Points, in no order, along strands that fork, close into loops and pass close to each other.
Two points are linked if the straight distance between their rows is under 40.
vugi: -9 18 40 23 3 -16 2 -12 -29 3 -25 -8 11
daber: 11 22 25 11 28 -27 21 11 -34 8 -36 7 12
duf: -23 5 34 22 -8 -16 -3 -20 -20 4 -7 -13 15
rig: -18 10 41 1 3 1 -9 -31 -12 -19 15 -19 5
gar: -6 15 -8 -7 10 14 9 -16 -2 -21 -2 23 -18
Gik: -7 5 -18 0 20 14 4 -7 8 -27 23 19 -19
Monu: -21 -3 26 22 23 -9 3 -23 -25 -9 19 -9 22
Fon: 18 20 0 -47 -22 -13 11 -3 -10 28 -49 12 -5
Mep: -10 18 7 -6 7 11 5 -22 -8 -20 -4 15 -12
guda: -16 -34 -50 22 -4 -11 21 10 0 18 5 23 2
dezi: -17 -20 23 -2 -23 -4 -10 -13 4 -10 30 -42 8
dosav: -11 -44 -44 16 9 4 -1 13 12 11 31 2 4
vik: -6 7 14 14 -9 -31 23 4 -19 21 -30 10 13
gelu: 23 -35 -10 2 3 21 -5 22 19 -13 47 -33 14
Pab: -3 -7 -17 0 -5 11 -16 9 28 -12 27 -4 -17
kilu: -18 -15 6 0 -24 -3 -13 -7 12 -7 22 -26 -4
ganid: 11 13 -19 -29 -37 9 0 -2 9 12 -42 15 -29
pomib: 19 23 18 -10 33 -38 20 23 -28 18 -42 9 8
Pesa: 21 -38 -36 8 15 21 -13 35 35 12 43 -6 18
Zelad: -19 2 38 15 20 -5 -2 -27 -22 -17 24 -16 19
gafot: 3 24 37 20 20 -16 9 -4 -35 0 -32 -1 10
fese: -24 -20 32 4 -18 -9 -8 -21 -6 -5 27 -41 17
vut: 9 17 5 -26 -13 -22 23 4 -9 23 -44 18 -1
nadu: -26 -11 20 32 -5 -22 4 -14 -24 15 -4 -10 24
rovis: 32 -5 -6 -4 -4 29 -22 34 46 -12 40 -19 11
pegi: -4 -22 -4 -2 -24 5 -21 11 25 -6 31 -34 -2
nado: 6 13 15 -6 -7 -38 26 14 -15 30 -40 12 9
Sem: -14 0 3 20 -3 -23 24 -3 -19 11 -15 16 13
tar: 16 -39 -35 9 23 19 -7 27 24 2 47 -6 12
butiz: -14 21 44 1 4 6 -11 -34 -18 -15 -7 -11 1
zemev: 16 33 22 -17 15 0 10 -13 -30 1 -44 12 3
Filiz: -27 -22 18 29 15 -15 4 -21 -28 9 16 -13 30
govo: -16 -23 -35 22 3 -18 31 3 -11 17 0 29 11
kav: 10 2 -9 -9 -3 23 -25 13 36 -18 28 -10 -20
rezir: 11 32 18 -7 24 2 16 -13 -28 -7 -35 20 4
pegal: 14 -2 -26 1 25 22 -11 16 28 -23 42 11 -16
mam: -19 -15 -17 21 -2 -18 23 -5 -13 12 -2 19 12
Bag: 2 -33 -8 1 -12 8 -12 13 17 -8 39 -35 7
bekub: 8 12 -22 -11 -20 27 -34 13 42 1 -4 6 -31
retef: -1 25 16 -17 -3 15 -2 -30 -15 -11 -25 9 -11
rarit: -1 -6 -26 4 24 14 0 3 13 -24 37 16 -14
lepur: 37 -15 -5 1 -4 31 -13 33 36 -16 43 -28 18
dusat: 29 30 21 -30 29 -25 6 12 -33 19 -50 3 5
fesom: -14 -29 -41 19 -7 -3 1 11 12 11 17 11 -4
Zal: 28 31 17 -34 16 -15 8 1 -29 17 -50 9 6
Fepi: -2 7 -18 -12 -33 1 7 2 11 7 -28 16 -25
Pazi: 18 20 -7 -43 -31 2 5 -11 -7 17 -49 13 -14
Nomil: 7 10 -30 -7 -15 23 -21 12 32 -3 -9 19 -33
Bura: -12 -2 -15 2 -15 6 -7 -2 16 -7 6 5 -20
fuf: -1 -38 -32 9 21 10 -1 9 11 -4 45 -4 5
manez: -1 5 -26 -4 -22 9 -4 7 21 -1 -13 17 -31
Gufod: 15 8 -8 -14 -14 29 -39 20 49 -6 15 -8 -19
Zan: -5 27 32 -9 -6 9 -6 -31 -20 -6 -28 -1 -5

A piece is two or more points that can be reached from each other along the links. Count, over all rows, the pieces, the separate loops (a circle has one, a figure eight two, a Y none), the forks (points with three links) and the tips (points with one).
pieces | 3
loops | 1
forks | 1
tips | 5

A fork is a point with three links, a tip a point with one. Leave the first point through the second and follow the links. Name the first fork or tip that comes.
daber; pomib | rezir
nado; vut | manez
lepur; gelu | fese
Zan; retef | pegal
fese; dezi | rovis
fesom; dosav | Pesa

Name the points in between on the shortest way along the links from the first point to the second, in order.
Gufod; manez | bekub, Nomil
fuf; mam | dosav, fesom, guda, govo
Zan; Gik | retef, Mep, gar
gelu; fese | Bag, pegi, kilu, dezi
Fon; guda | vut, nado, vik, Sem, mam, govo
